A landscape with many peaks, sampled at points; each row gives a point and its height.
A climber steps from a point to whichever of its 2 nearest points has the largest rise for the distance, and stops where none of them is higher. Distance is the straight distance between rows; heights are no part of it.
K470: [-10  17 -12 -19  17 -13   6  -9  -2  -3  -2  -1 -16  19  10 -30  -5   5
  10   7   8  -2  -1   2 -18]  height 430
K749: [  2   3  11  18 -15  23   7  -2  -8 -13   9 -20 -16   0  18   6   2   4
   9 -24  -9  -4 -10 -11 -15]  height 642
K371: [ 20  -8  -2  -9  -7  -7  -6  -5 -21  -2  -1  -1 -14  -6  16   3   4  -1
  10 -24   3  19  12 -10  25]  height 403
K576: [ -6 -11  15  17  -3   6 -24  -6   9  14  -1  -2  18  13  -9   6   2   3
 -11  23   4 -12   2  -7  -9]  height 418
K659: [  7  -6  -6  12 -22 -20  14  -8  -5  19  -1 -16 -16  -5   6  -1  -4  -1
  -2  -6  -4   7  -3  -1  20]  height 504
K326: [  8  -5   3  -6   9 -12  10  -5  -2  -9   0 -15   6 -12   8 -16  15  -6
  13  -8   4 -10   0 -16 -17]  height 127
K320: [  0 -12 -14 -25   1  -6  -1 -21   0  -4  -3   1   1   7   1 -11  -4  10
  18   5   9 -20  11   5 -12]  height 239
K595: [ -3 -13  19  24   9   7  -4  13  20 -14 -11   7  12  -8 -16  20  19  24
  -4  17 -21   1 -11  21  -6]  height 137
K417: [  8  -5   6  25 -12  11 -25   2   6 -13  16  -2  12  -3  -9  27   3   3
 -22  -4 -10 -12 -17   0   3]  height 260
K516: [  8  17   6   2 -20 -14   8   2 -10  -7  -4   5  14  -2   3   4   0 -23
  -1 -13  19 -16  -5 -21 -14]  height 69
K405: [  3  14 -18 -12 -33  -7  30   1 -25  -8  -7   6  -6   9  20   9   6   4
   5  10   2   6   6  10  -9]  height 331
K602: [ -6  16 -19 -18 -19  -9  13   9 -20   0  -4  10 -20  13  12 -17   2   1
   8   4  -7   7  16  13  -8]  height 286
K57: [ -2  -9  12  31  -2  19 -29  -1  19  -1  -8  17  14  11 -13  17 -11  11
  -3   8   5   0  -6  -2 -18]  height 341
K791: [ 14   1   1  -6  17  -5   4 -18   9 -10  -2   0   7   8  15  -2 -26 -32
   6  13  19 -16  -3   3 -11]  height 632
K708: [ -3  -5 -25   2   7 -14   3  -2  12  -1  15  -3  -2 -15 -11  22   7  18
  -9  -4 -14   1 -15  -1   6]  height 64
K652: [  4  -9  -9 -24   7  -5  -7  12  -8   3   2   1  13 -17 -11   1   6   1
  -6  -2 -11   5  11  14  28]  height 719
K183: [ 27   1  21   8  -2  13  -1  -4 -22  -9   1  -6  11  -2   2  14  -2  -1
   8 -29   7 -13  -5  -4   1]  height 232
K645: [-12   6  10  15  -8  18 -19  12  14  -2  -3 -23   7  -6 -11  21   5   9
   1  -5   3  -7  -4  -8  11]  height 103
K401: [ -3  -9 -24 -19  24   8 -19   1  10 -22  15  26  -1 -17  -1  14  10  19
   4 -17   4   3  -5   3  -2]  height 625
K875: [ -5  16  17  22   5  22   4  32  16   7  -3   1   5  -4 -26  -8  10   8
   3  15   6   7   8  -3  -5]  height 488
K378: [  5   6 -10 -14  -5 -29   3  -1  -6 -12  -4   7  -5   2  -8 -22 -12   0
  -7 -10  -7   8  -2  -3   3]  height 34
K685: [ 26   4  -1  19   8  -1  12   0   1  -7   9 -18   9 -11  -5   4   1   3
  -3  -6  -6 -24 -16  -1  -9]  height 515
K355: [  0   2 -22 -17  18   5   1   8  17 -22  11  26  -5 -16  -6 -21   6  17
   0  -5   5   4  -2  15   4]  height 524
K474: [  3   3 -16 -25   2 -30  -4  -9  17 -10   0  -2   3 -11 -13  -8   8  -4
   2  -8  10  -5   1 -26   4]  height 117
K129: [-15  -5 -13 -35  -6   9 -12  11  -5   9 -11   4   9  -5  -6   5  -1  -2
  20   3   8 -13  22  12   2]  height 526
K343: [  4  -3  13  20  -9  33   4  -6  11   2  13  -4 -14  -1   0  12   3  14
   7 -21 -24  17 -13  -5  -3]  height 765
K781: [-20  22  -6   2   8   2   1   1   6   8  -7   0   0  25  -2  -4 -24  -7
  -1  16   2  -6   0   6 -16]  height 422
K916: [  1  14   4 -25   4  -1  25 -14  -8  -1  -4  14  -9  17  13 -16   8 -37
   4   8  11  -5  10   2  -6]  height 122
K127: [  7 -10  -7  -9  17 -12  -3  -8   6 -10   6  -3   5   3   2 -12  15  -8
  -4  14  -9  -6  12 -22 -10]  height 157
K174: [ 17  -4   2   9   3   3  -6  -1   7 -20   5   5   9 -17   9  -3  -7 -17
   0 -17  13  -2  -6 -16   0]  height 679
K15: [-22   4   0 -30  21   7 -14  10   5  14  -8  -3  -1   5  -5  -9   2  -7
   9  19   4   0  13  15   8]  height 599
K754: [  3  -7 -14 -10  24  11   2  -2   5 -16  19   2  -7 -22   8  19   1  14
  12 -29   3   4 -22   2  -2]  height 710
K782: [ 13 -13   5   8 -21   0  14  -3 -10   6   7  -8 -15 -13   1  14 -16  -2
  -3 -26 -11  15 -12   0   9]  height 565
K540: [ -9  -4  16  23   9  10 -26  12  17  -9 -11 -12   4  -8  -6  26   9  18
  -3   8 -11   6 -16   7   3]  height 121
K208: [ -6  -4  20  11  11  28   1  19   7  20   2   7  -2   0 -15 -10   9  -2
  13  31  16  14  20  -4  -7]  height 542
K207: [-11  10  -2 -10  -2  -1  11  -9 -10   5  -7  -2   0  19  18  -2 -30 -17
   4  14  17 -10   3   9  -3]  height 500
K382: [-18   8  20  13 -30   5  -9   3 -17  11 -20   1  10  12  12  11  21   7
   1   2  -1   3  -3   2 -12]  height 411
K6: [ -1  16   1  -5  27 -16   0 -14   0  -1  -2  -2 -19  16  20 -21  -5 -28
   1   9  17   9  -6 -14 -10]  height 554
K510: [-22   6  -8   2  -3   8 -14   8  15  -2 -21 -11  -3  16  -5  19   0  14
  26  13   1  -3  13  -3 -18]  height 230
K192: [-13  11  17  12 -22   1  11   5   1  18 -11 -14  12   5  -6  -1  22   4
   2   9   2  -7   8  -6  -1]  height 494
K548: [ -1  -5 -14   0   5   4  -6  -3   7  -5   6  -2  -7 -13   5   3  -7   8
  12 -26  11   8 -10 -15   4]  height 826
K352: [ -5   2   1  10   2  -2   1   7   9  23   4  -4 -11   8  -4 -13   4  -5
 -14  22  -8  17  12  -5  15]  height 787
K289: [  0 -12 -21 -15   6 -19   4  -5  23 -13  12  14   7 -18 -16   1  18  11
 -11   0  -5  -2  -5  -7   7]  height 83
K134: [  5   3   6  20  -9  20  15   4  -4 -11   1 -29   0  -2   5   2   1  10
   8  -4 -12 -16  -1   8  -1]  height 575
K386: [ 20 -16 -11 -10  -8  -8   1  -4 -22  -4   3  -3   0  -1  -4  22 -13  -1
  -4  -9 -19  -4  11  -2   2]  height 229
K836: [-18  -9   3 -21  25  20   4  -6  12   4   5   2   2   6  -2 -10   3 -21
  -8  24   0  -2  10   2   3]  height 532
K121: [ -3 -12   2 -24  10 -10   9 -12  -4   6  -3  -2   2  -2   4 -23  -6  -7
  -1   8   0  -2   0  16  16]  height 605
K250: [  3  -5  -4   4  -9   2 -13  10 -12 -13   7  -8  11  -7  -5  27 -14  -4
 -16  -2 -20 -11   1  -2   8]  height 242
K426: [  2  -3  -5 -40  17  -5 -10  -4   1   3   1   6   0  -1 -12 -16   7   1
  -8  17  -8  -6  14  21  23]  height 666
K429: [  1 -28 -13 -16   3  10   6 -20   9 -15   4   0  -4 -12   4  -2   4  18
  16  -8  -2  -6  -6  13  -1]  height 189
K46: [ 21   7  11  20  -3   2   0   0   4 -12  -2  20   5   2  15 -22 -10 -28
  -4 -10  13   6   5 -12   1]  height 547
K545: [ -7  15  -4   4  10  -9   9  -1   4  14   3  -3 -22  11  10 -25  -3 -14
  -5  10   8  15   1  -9   9]  height 670
K728: [ -5  14 -14 -30  -1 -17   9  -8 -19  -5 -10  -2  -2  11   7  -5   1  11
  19  -1  22 -14   5   1 -14]  height 318
K263: [ 14   4  20  19 -22   9 -13  -5 -12   9  -3  -9  13  11  -2  14   5  -1
  -3  -9  11 -18  -3  -1   7]  height 281
K140: [  4   2  28  22  11  25 -10   5   0   6   2  13   5  16   6 -23  -7 -11
 -12  12  10  -3  -2  10  -9]  height 591
K681: [-14   6  -3 -21   4 -26  -7  -7   0   3  -6   9  15   8 -13 -13  -2  -6
  -8  -5   9  -1   2 -17  -2]  height 73
K842: [ 12  -9   6 -18   1 -10  12  18 -28  -5  -2  -7  -8 -14  -9  15 -19   5
  -8 -33  12  10  -4   0   2]  height 159
K314: [-21   7   7   2  13  14  13  10  11  18  14  -3 -19   5 -12 -16   9  -8
   2  28  21  14  10 -25 -12]  height 813
K82: [ 30   6  -6  16  15 -22   7  -5  10 -12   7  -5   8 -13 -12   0   9   4
  -7 -12  -4   0 -15 -14   3]  height 459
K374: [  1  13   1  -7  -8 -10  17 -11  -7  -8  -1  -4  -5  18  21  -3   2 -36
  -8  20  -7 -11   5  -8 -14]  height 160
K271: [  1   0   5  -2   1 -12  -9  -5 -21  -2   3  -6   8  15  18  -3   3 -12
 -11  11 -14 -10  12 -13 -14]  height 186
K654: [ -2 -18  -6 -13  -9   1  -6   7  -2   6  -2   7  -7 -17  -9  -4  11  13
   1 -18 -24  21   4  18  19]  height 786
K818: [ 11  11  -2  -6 -11 -20   4  13 -24  -7  -2   3   2  -9   1   8  -9 -12
  -3 -27  15   3   0 -19   1]  height 126
K852: [ -2 -19 -10  18 -16   7   8  -7  12   5  15   4 -15 -18   6   6  -2   4
  -4 -17 -22  13 -16  -3   0]  height 641
K691: [ -8   7   6  22 -18   1  -2   9   2  -2 -13   4   3   4 -10   0 -16   7
  -3 -12 -15  10  -4   6   2]  height 307
K553: [  0  27   1  10 -31   1  21   5 -17  10  -9  -1   2  15  14   7   3  -9
  -3  18   0   1   9  11   9]  height 377
K66: [-15   5   2   8 -15   4 -10   5   4  10 -21  -6  -9   6   0  23  -3   9
  20  -9  -7  14   2   1  -2]  height 268
K655: [  6   8 -13  -2  -6 -16 -13  -3 -25  -3  -5   3   3  20   9  16 -14  -3
  -4   7  -5  -2  15  -6  -4]  height 208
K710: [ -2  -4  21  14   9  13 -10   7  -7 -17 -11   6  13   5   7 -23  -6   3
  -5   3 -12   9   3  18   1]  height 472
K712: [-22 -14  10   9  22 -10   0   4  12  12   9  10  16 -11   0  12  19  12
 -19  25  -3  -4 -13  23  -2]  height 425
K76: [ -2  15   4   6 -20   7  -5  19 -14   5  -9   7   2   5  10   3  -5 -17
  -3   5  -7  10  22   6  19]  height 412
K556: [ -5 -10   3  13  15  -6 -15  -3   5  15  12  -6  11  -5   5   4   3   0
 -22  22  -2  -4 -10  -4   6]  height 491
K383: [-16  23  -1  14 -10   1  -2  13  -1   8 -15  10  -2  19  -1  -9  -5   1
   2   9  -6  11   8   1 -15]  height 357
K575: [  4 -12 -17   6   1 -12  -1  -6  15  21   3   0 -16   2 -13 -10   4  21
   0  20 -10  15   7   5   9]  height 646
K133: [ -6  -2  -9 -18  27  16  15   4  22 -13  16  19  -3  -4  -4 -15   6  -6
  -8  20   1   0   6  13   7]  height 462
K517: [ 15  -1 -29  -6   2 -10  12 -10  10  -6  11  -2 -23 -13  -8  15 -10  24
   8 -15   1   4 -19  16  10]  height 44
K53: [ -4 -10  17  24 -17  22 -39   9   6  -3   2  11  11   3 -10  12   1   0
 -12 -14  -1  -2 -12  -6  -7]  height 289
K857: [  6 -10   0  -6  19 -19   5  -4  -3  14   9  -7  10 -18   7 -14  -2 -11
 -11   4   4  -4 -15   7  10]  height 553
K493: [ -4 -20   0   8   5  14  11  -6  16 -11   0   6  15 -10  -6  12   7  20
   4   4 -12  -5  -4  19   0]  height 158
K627: [  6 -21  -4   2  -7   2  -3 -14   6  18  -7   1 -14   3  -6   5   7  21
  14  -7 -21  17   7  14  11]  height 677
K554: [-10   2  21  16 -28  -4  -6  -9 -19  11  -7  -9   5   6   1  11   0   5
  -1 -24   2  -6 -18  -4 -13]  height 344
K411: [  8 -11 -21 -27 -15 -12   5 -11   1 -11   8   7 -31 -20 -11   0 -20  21
  -2 -19   3   0 -20  20   0]  height 21
K986: [  9   6 -14   1  -8 -13   2  -1  -9  20  -1  -4  -9   4  12   5  16  -2
   5  -4   4   9  15 -15  17]  height 444
K965: [-12  10   8   3   9  13   7   4   5  18  10  -1   5   6  -1 -14   8 -23
  -8  11  18 -12   2 -23 -21]  height 525
K277: [ 14  -4  16  -7   9  -5   3  -6 -21  -7  -1 -11   8  -6 -11  25 -17  11
   1 -32   9  -3 -19  -3   0]  height 191
K279: [-16  10  14   3   1   9  16  16  16  24 -12 -11   5   0 -18 -12  11   0
   8  20  -3   0  10  11   4]  height 622
K513: [ 10  -5   6   5  -5  -2  -6   1 -12  -1  -4  15   0   2  15 -18  -5 -10
  -3  -6  -3  15  17  -2  22]  height 450
K283: [  1   1  10   8  25  14   7  -7  12  -9   3   0   8   6  11 -15 -14 -10
   0  16  16 -13  -5   5  -4]  height 857

Call two points neighbours if one is among the 2 nearest of the other. Go from one point of each pair to the other, from neighbour to neighbour, staying as high as possible. Name the lowest point that can't be avoided.
K314 and K279 -> K875
K654 and K352 -> K575
K15 and K548 -> K133

For each start below, name the point where the climber stops.
K66 -> K283
K540 -> K352
K411 -> K352
K818 -> K279
